Each row is a point on a landscape with many peaks, with its height.
A climber steps from a point to the highest of its 6 nearest points, and stops where none of them is higher. Distance is the straight distance between rows; heights are no part of it.
piluv h=538: [117 125 129 140 127 119 167 144 130 152  93 106 138 135 140 132 134 118]
kene h=737: [153 169 135 132 135 168  61  78 144 140 125 119 110 119 136 186  86 124]
Rel h=639: [129 182 137 161 101 150 153 145  98 169  90  79 145 130 143 145 116 148]
vulo h=554: [ 96  83 109  95 170 102  91 110 157  84 139 155 109 152 109  93 134 108]
Pesis h=850: [ 98  77 125 121 142 100 155 141 148 105 120 136 127 133 118  94 153 115]
Bipi h=28: [164 126 110 141 129 138 165 181 114  82 175 157 153  75  86  83 183 157]
topos h=139: [160 169 125 125 157 139 197 148 140 106 143 115 150 146 135  98 164 118]
fazi h=325: [ 74 126 152 127  88 120 137 199  72 143 143 140 182 147 192 142  57 183]
tidu h=563: [166 197 136 121  99 186 103  91 115 156 102  92 102  92 134 173 112 141]
kogi h=739: [115 102 143 125 134 122  74  95 140 140  97 112 114 133 129 150 117 118]
Tisuk h=623: [146 134 117 104 187 135 124 114 169  90 142 134 117 154 127 104 137 103]
koz h=784: [128 122 144 153  74 113 128 149  93 182  93  99 130 111 137 158 137 153]
lomas h=317: [107  70 111  97 116 104 114 130 122  83 179 196  91  77  54  66 168 149]
tafis h=682: [105  88 146 139 108 102 144 139 117 153  87 125 135 126 143 133 137 127]
Netez h=462: [146 216 151 128 134 172 186 101 125 158 106 104 141 155 145 128 127  94]
neli h=763: [151 141 130 140  69 135 128 134  97 176  86  87 107  94 136 157 137 152]
Goluk h=265: [127  86 109 108 130 105 160 148 136  91 149 156 124 102  94  76 169 137]
Kag h=774: [134 105 130 124 118 117  32  93 134 144 124 126  87 121 127 184 104 130]
bem h=863: [166 143 110 148 113 137 169 214  90  96 196 163 179  85 113  95 149 180]
Nised h=720: [ 97  84 132 121 145  99  47  89 146 130 111 137 110 147 125 140 110 101]
Sikal h=780: [123 143 116 150 158 139  48  81 158 126 132 134 126 151 137 173  75 104]
Nokos h=474: [171 146  98  94  93 146  42  96 139 118 170 124  72  92 135 213 100 151]
Nedem h=824: [131 122 114 124 140 124 189 172 136 105 133 131 145 121 123  89 164 133]
Sefup h=660: [ 98  59 152 114 137  93  64  85 121 146 111 135 104 139 119 136 126 109]
Vepum h=506: [123 130 136 125 151 131 155 122 147 127 106 104 134 143 135 116 140 115]
Duna h=362: [174 220 154 104 156 163 187 100 137 128 140 125 134 163 144 120 124  76]
libat h=484: [131 190 147 153 120 151 193 144 109 153 106  93 157 153 144 128 122 133]
nal h=264: [132  89 110 112 138 114 116 134 133  74 167 171 104  78  68  70 178 149]
tetuz h=442: [ 88 101 129 144 100  90 184 194 100 135 138 134 175 144 159 125 104 151]
Pumed h=283: [137  98 109 109 155 127 134 134 151  77 154 150 118 110  91  71 168 138]
zedo h=171: [127  71  97 129 111  94 174 175 120  86 177 164 135  87  95  80 164 151]
Kug h=642: [174 163 126 115 100 172  82  90 122 147 109 106  90  85 135 185 112 145]
nuv h=263: [108 104 119 135 114 104 195 181 122 119 125 131 163 132 139 107 129 146]
tisun h=829: [104 113 105 117 183 116  75 104 180  93 144 149 115 172 121 119 104  94]
gamok h=792: [115 125 112 145 144 117  26  91 161 139 134 137 112 154 131 175  81 110]
maf h=197: [109 134 112 134 114 113 193 207 107 121 150 125 178 147 154 113 112 160]
Fav h=646: [160 195 127 140  71 169 129 128  88 168 108  71  98 101 125 162 123 161]
ronu h=573: [ 79  44 139 119 123  77 110  97 120 134 120 164 106 146 112 110 146 104]
Tivu h=501: [147 204 143 150 116 169 165 116 109 169  97  92 142 142 140 148 112 122]
pag h=762: [128 148 110 129 192 134  83  96 172 101 161 151 123 176 128 127 101  92]
nobup h=690: [113 108 135 129 153 126  80  91 159 136 104 122 115 143 132 141 116 105]
Suke h=49: [148 101 108 139 118 116 167 185 110  82 187 165 152  82  90  84 156 163]
tif h=841: [149 181 147 130 155 179 110  74 149 147 118 121 129 138 146 151  99  96]
pur h=429: [ 84  47 119 100 104  80 160 131 125 105 156 179 112 118  93  85 164 108]
leti h=773: [129 130 143 137 138 141 138 104 147 155  86 103 129 124 139 139 130 114]
kif h=860: [149 110 151 122 104 123  82 105 126 165  94  97  96 103 129 170 142 137]
Muzi h=644: [108 158 142 158  95 128 160 176  80 165 104  93 171 151 161 131  98 168]
vevit h=717: [148 187 135 120 184 161 119  84 167 117 139 138 135 163 156 139 105  82]
zare h=770: [128 145 133 124 173 147 116  98 162 117 113 117 118 152 139 130 119  96]
tad h=607: [109  45 158 135  84  74 117 105  79 168 100 153 117 126 128 142 158 108]
kaga h=277: [123 177 120 143 128 143 199 185 102 127 142 112 171 160 154 111 123 152]

Where does a climber stop that starts at each point below?
nal: Pesis
topos: Pesis
maf: Pesis
zedo: Pesis
Fav: kif
Sefup: kif

Call two points neighbours if one is among the 6 nearest of the other. Go from one point of each pair to the other, from neighbour to neighbour, staying as high as possible. Name the lowest point that can't be avoided.
Pesis and tisun: tafis
tisun and kif: zare
kif and gamok: Kag
Pesis and bem: Nedem
